Points, in no order, along strands that fork, close into loops and pass close to each other.
(in the rows, 128 means zero)
Points whose rows are less than 129 apart are linked; no others are.
(26): [116 124 128 160 147 165 165 127 128 123 149 142 132  95  97 129 151 143
 119 167 135 146 102 150  98 115  87 126 104 149 152]
(382): [108  96 119 118 112 167 127 138 131  82 117 156 149  67 133 205 148 127
 130  73 129  88 181  89 108 120  77  95 100 131 186]
(116): [141 167 133 133 122 145 184 147 109 137 149 163 131 107 129  87 159 120
 118 146  83 194  79 139 137 129 126 168 136 125 120]
(24): [143 137 132 105 156 117 160 125  79 105 147 168  71 114 148 106 150 114
 108 140  92 198 137  76 141 152 150 169 150 139 112]
(710): [108  72 136 148 138 184 166 121 105 116 161 155 134  62  86 168 152 139
 113 150 119 119 108 147 128 143  41 108  93 139 153]
(825): [ 99 124 179 146 113 161 163 164  83 198 131 144 118 134 111  99 138 164
 140 133 119 135  99 168 167 190 159 210  97 148  99]
(620): [153 134 153 146  99  78  86 116 140 131 159  80  99 147 128 106  75  92
 116  85 128 131 105 160 155 106 132 106 161 140  90]
(741): [184 123 130 178 167 121 162 157 104 173 131 147  69 103 148 123 128  94
 108 140 117 160 100 152 120 135 124 153 150 162  90]
(479): [145 103 179 138 145 109 140 123  88 135 138 141  83 172 123  75 124 127
 116 170  95 130  87 149 140 128 159 140 114 165 143]
(435): [103 126 164 159 117 174 204 132 102 151 154 164 147  98  92 118 150 167
 117 182 130 151 103 164 112 144 113 188 113 135 164]
(573): [135  76 141 107 154 102 109 115 110 146 141  93  69 161 146 144 100 118
 155 132 144 135 155 122 157 155 156 130 171 145 106]
(505): [126 124 136 108 118 142 175 129 117 147 164 151 137 128 106  83 137 122
 139 187  81 173  68 149 156 150 119 157 139 116  86]
(718): [153 120 107  86  96 134 119 117 113 150 203  86 139 144 113  91  74 112
 175 113  98 154 104 130 158 105 139 153 135 104 116]
(458): [187 111 169 186 147 108 137 145 107 165 130 127  76 150 164 125 108  93
 100 110 145 126 115 172 138 148 147 137 149 181  96]
(64): [116 133 103  80 134 133  78 103 157 115 147  88 111 120 105 128 114 114
 152 107  99 127 118 115 130  95  89  83 120 106  94]
(139): [175 156 159 147 172  75 120 121 105 105 110 144  63 142 167 106 129 114
  85 118 114 161 118 120 115 125 154 107 161 156 132]
(447): [199 197 127 146 127  61 111 138  60  93 145 136 105 128 152 106  81  80
  92  76  88 189 118 124 156 116 148 151 181 124 171]
(292): [173 190 116 123 142  98 147 141  56 106 151 150  87 107 145 101 126 104
 112  92  84 208 121  89 145 116 144 183 154 125 141]
(782): [135 139 108  75 169 140  91 103 150  90 136 122 120  98 121 123 126  95
 140 123  74 151 113 118 128 117  70  65 128 106 118]
(922): [123 124 110  64 122 127 132 106 138  91 125 135 173 174 113  87 123 118
 144 178 121 157 121 128 116 140 133  92 140 109 157]
(105): [138 108  89 122  83 106 120 140 149 182 149  89 128 160  95 115  92 138
 166 120 147  98 101 136 179 135 137 125 128 123  66]
(537): [146 135 104 151 120  92  71 144 167 163 145  95 128 160 138 152 113  98
 109  73 164  88 151 148 116  79 143 106 152 128 118]
(613): [ 74 129 104  87  74  88 133 114 153  70  79 107 166 121  86 148 138 154
 132 144 138  95 163  86 127 111 117 110  92 105 161]
(127): [ 89 151  77 145 123 123 103 149 158 159 120  92 121 113  95 148 142 147
 130  72 165  81 166 116 116  74 121 127 101 148 130]
(10): [118 110  77  82  88 158 126 122 162 122 146 121 193  97  77 148 113 101
 158 116  98  97 118 123 155 114  62  99  84 103 131]
(960): [153 155 139 131 151 151 143 152  88 142 155 132 125 153 157 125 117 113
 125  95 138 150 166 135 106 128 176 163 147 148 144]
(946): [100 115 134 103 120 148 141  96 132  44 113 154 151  92 123 155 170 150
 101 144 125 143 125  87 100 143  71  67 104 105 149]
(666): [208 168 141 145 179  80 123 140  67 104 124 147 101 152 175 110  99  79
  90 131  95 172 117 146 115 127 171 136 177 134 187]
(32): [106 165 165 142 120 172 208 131  96 140 166 166 152  86 123 109 154 151
 102 143 100 187 110 155  97 136 118 194 117 137 171]
(884): [115 174  72 121  86 147  77 136 167 110 146 133 160  91 120 160 146  81
 119  75 122  69 169 106 101  64 101 141  89 106 150]
(585): [140 119 157 125 137 131 163 141  88 113 125 188  94 134 153  88 167 136
 113 159 102 175 118  87 148 184 178 167 147 146  93]
(893): [ 84 120 108 102  89 139 150 113 137  63 130 136 160 114  96 141 158 154
 124 128 138 125 133  89 115 130  97 105 102 120 157]
(612): [175 150 108  97 116 136 118 123 102 136 206 108 126 111 150 110  78  86
 157  83  89 179 110 119 137 111 146 185 144 106 121]
(227): [134  99 170 138 117  89  91 100 126 143 147  68  76 170 107 100  78 113
 136 121 130 115  97 182 158 108 120 104 150 145 119]
(749): [104 135 160 122 135  83  87 103 140 131  89  61  95 193  97  85  94 137
 119 128 132 108 104 185 138 107 118  64 131 130 101]
(890): [149 109 178 170 145 148 162 137  78 198 143 150  78 123 106 111 129 138
 126 151 121 136 112 171 141 169 149 222 104 159  73]
(322): [ 95  56 132 150 127 175 186 112  78  91 137 170 167  88 141 192 155 168
 106 168 146 137 128  83 129 179  92 124 116 112 142]
(59): [116 141 178 136 152  90 111 100 126 121  89  99  98 196  98  71 117 144
 107 166 130 108  79 177 117 113 120  73 107 142 121]
(808): [110  91 113 144 171 193 135 133 115 129 128 147  94  68 115 176 148 141
 141 122 146 130 167 100 131 162  96 133 110 153  94]
(524): [115 111 116 122 111 159 174 128 142 157 132 157 150 128  90 105 151 141
 133 195 122 147  72 153 145 173 107 125 123 119  70]
(136): [101 107  97 118  61 140 179 137 158 124  94 174 195 119 140 152 170 162
 132 174 149 115 130  99 128 180 129 135 127  97 119]
(977): [152  71 183 128 138 100 123 111  79 144 129 118  61 172 132 112  95 122
 138 166 121 120 117 135 165 175 166 137 144 159 112]
(42): [120 120  69 160 112 115 149 159 188 155  76 119 202 114 122 157 135 151
 142 149 174  80 156 139 120 110 124 123  99 120 160]
(617): [110 157 103 110  71 155 147 166 151 161 130 136 181 112 149 144 140 135
 154  93 140 115 153 142 111 123 156 188 123  95 160]
(734): [121 139 110 138  58 150 187 158 174 139  77 171 214 118 154 147 155 158
 120 154 178 113 117 145  98 170 130 144 115  92 134]
(826): [ 93 136 151 128 129  77  74 119 121 113 108  86 102 176 141 123 105 139
 136  70 147  94 178 112 124  83 177 105 146 118 161]
(390): [129 138  89 122 100 179 115 142 157 103 138 158 165  64 123 180 152  97
 127  70 120  83 159 113 106 101  76 112 100 139 156]
(750): [168 164 185 148 189  78  85 102 108  94  97 131  87 162 192 115 127 122
  88 105 130 138 142 130 101 136 169  82 175 137 151]
(811): [143 138  83  77  69 111  87 114 158 136 159  97 175 167 118  98  76 102
 158 136 113 120 111 126 143  96 148 137 135  86 114]
(510): [134 114  77 120 105 142 137 151 164 186 121 135 145 138 117 119 140 137
 151 143 145 116 100 145 159 160 129 129 129 120  52]
(247): [120 151  94 153 102 141 143 182 140 195 127 105 167 125 138 130 123 142
 155  79 163 101 177 151 124 109 163 194 118 131 160]
(43): [147 141 106  88 107 115  99 135 149 128 133 113 164 188 128  84  99  99
 126 138 124 133 103 157 118 103 153 102 150 118 132]
(937): [ 87 152 115 117 102  48  67 134 159 137  80  82 146 173 124 120 104 106
 118 112 138  65 178 100 120  63 171 126 129 105 156]
(545): [123 148 147 148 107 154 157 169 110 161 115 146 143 153 134  86 146 163
 131 111 137 117 104 153 141 162 167 167 112 151 117]
(837): [177 137 173 135 160 136 154 142  62 125 137 151 117 164 174 105 122 107
 125 136 117 160 158 135 112 162 190 189 128 150 155]
(704): [154 125 144 178 157 155 169 150 110 188 141 160  79 103 118 116 140 132
 112 160 120 146 101 161 114 142 115 191 120 156  82]
(691): [176 174 151 166 119 109 119 166 104 147 164 127 128 149 175 116 109  94
  98  42 125 140 147 150 111 117 188 166 156 157 132]
(482): [132 120  67  78  85 135 108 126 186 130 117 125 169 112 105 158 123  79
 156 135 113  83 135 110 146 117 102 117  96  91 110]
(491): [ 98 112  91 146 131 111 135 134 194 137  43 111 172  96 110 173 135 163
 131 157 174  74 152 113 129 127  97  85  87 123 117]
(768): [103  80 166 150 187 175 150  95  93 109 113 167  93 111 120 157 145 162
 142 206 147 144 137  91 124 164 143 146 131 144 131]
(903): [123 109 130  69 187 135 132  87 136  89 112 150 102 111 144 130 157 129
 135 187 100 177 119  95 120 170 112  84 156 109 122]
(504): [161 132  75  83 107 140  87 122 189 127 123 145 146 113 154 159 145  58
 136 119 105  94 141  98 125 113 109 107 132 100  96]
(149): [172 144 133 143  98  64  68 123 173 135 154  99 128 142 153 135  75  74
  86  74 133 124 118 145 129  89 150  95 179 128  89]
(132): [149 127 204 133 179  83  95  72 112 110 129  76  36 130 157 130 103 116
 119  83 116 156 168 152 124 125 117 118 192 132 126]
(586): [ 87 113 159 165 163 150 152 110 124  69 101 154 139 107 142 188 153 200
 112 180 183 128 114  98 115 128  92 105 102 136 163]
(840): [110  87 103 122 174 180 107 132 127 157 160 111  86  83  91 159 128 124
 161 117 122 118 142 124 156 137  91 117 109 148  90]
(846): [129 147  69 154 113 126 108 168 171 194 133 114 145 128 128 152 136 122
 130  77 171  79 163 142 112  84 136 160 127 132 135]
(738): [173 157  62 106 110 135  78 138 170 125 162 140 161 114 162 147 124  60
 122  95  94 119 131 110 104  86 134 134 144  93 104]
(722): [125 126 203 155 155 115 117 124  94 116 111 133  84 186 125  69 137 159
 110 158 124 107  81 144 134 129 147 116  90 166 151]
(499): [185 161  83 106 105 113  89 127 140 135 190 122 148 126 180 138  87  74
 138  76  98 145 141 106 122  96 162 167 169  96 127]
(363): [128  99 137  95 146 134 149 107 147  94  99 155 151 150 134 111 144 141
 134 210 142 154 114 119 119 165 144  74 148 114 139]
(407): [140 103 156  84 159  97  87  85 111 119 152  71  62 136 145 145  94 113
 146  95 115 164 152 120 144 136 138 118 177 124 110]
(153): [111 145 137 173 125 107 108 164 117 142  99  95 152 191 118  90 117 159
 130  99 160  92 133 141 144 104 174 120 103 160 175]
(711): [105  97 157 136 144 155 162  88 104  59 126 163 153  95 147 180 152 168
  99 174 152 144 112  96 103 155  68  84 101 111 173]
(689): [143 161 172 125 187  75  73  89 108  98 117  96  92 161 171 111 114 123
 116  93 113 152 156 165  82 105 136  91 189 110 161]
(240): [ 65 133 115  97 100  59 106 127 148  97  63  78 161 159 106 107 113 156
 155 139 125  98 175  94 141  84 163 115 106 116 178]
(775): [134 147 136 167 104 123 117 164 140 160 104 132 149 178 139  94 141 151
 113  95 159  93 120 147 128 122 177 135 121 159 126]
(790): [120 123 142  58 198 117  92  73 136  82 118 119  98 102 122 113 147 116
 142 145  59 162 129 115 121 145  62  73 146  84 115]
(301): [112  85 177 135 157 144 154 105  86  98 121 189  90 133 126 117 152 161
 121 212 117 162 113  82 140 172 169 150 136 146 119]
(36): [ 86 166  86 113 106 119  63 134 159 128 142  99 119 109 109 142 143 113
 131  70 135  83 174  97 107  62 112 129 105 119 135]
(648): [185 132 155 177 123 127 133 164 123 187 152 111 131 156 164 123 105  97
 117  70 147 122 123 191 143 146 167 155 140 166 105]
(362): [112  83 143 163 181 198 157 118  88 128 139 157  95  75 101 174 149 138
 132 172 137 145 151 109 115 162 105 166 106 152 119]
(345): [ 93  81 126 128  87 166 190 128 119 115 124 162 182 100 124 152 163 177
 138 176 147 145 128 102 136 196 127 141 131  97 119]
(33): [100  96 115 101 119 180 143 122 122 104 163 138 157  71  71 148 127 112
 146 124 101 120 110 136 147 121  35  83  87 119 144]
(141): [117 140  83 131  78 176 147 161 155 147 139 144 179  73 137 173 159 131
 147  79 137  93 161 125 115 122 103 174 104 109 151]
(950): [ 77 153 172 164 180 137 133  98 152 100  61 137 114 129 139 149 148 209
 130 171 187 104 113 112 110 127 103  88 116 136 114]
(963): [103 119  93 103 104 107  91 112 163 147 138  82  95 129  98 135 112 139
 157  95 128  90 129 107 161 104 111 102 118 116  64]
(52): [ 82 123 121 148 165 132 124 113 179 127  59 103 115 126 109 153 145 181
 135 159 160 101 126 125 124 138  93  60 111 117 102]
(610): [ 77 150 120 132 114  94 116 143 144 120  71  77 160 163  88  94 109 168
 143 137 152  95 143 118 140  84 150  92 108 140 168]
(69): [135 144 101 156 120 158 155 148 171 119  98 146 208 131 150 149 145 157
 125 149 180 118 128 153  84 132 132 101 126 125 169]

A piece is all that can be reached along the links. How many separate loops has the piece of each point below (a circle has one, a figure eight two, a Y none), and how many tips (points with one link)?
(691) | loops 1, tips 2
(32) | loops 1, tips 0
(139) | loops 1, tips 2

A fork is a point with three links, a tip a point with one. Leave the first point through the second and follow the links. Name the first fork or tip that comes.
(950) / (52) | (711)
(139) / (666) | (840)
(825) / (890) | (837)
(24) / (292) | (846)
(741) / (704) | (240)

How many points has the smallest loop of links through each point below? Write - if it is on no loop.
(612) | 26
(711) | 11
(36) | 8
(946) | -
(666) | -
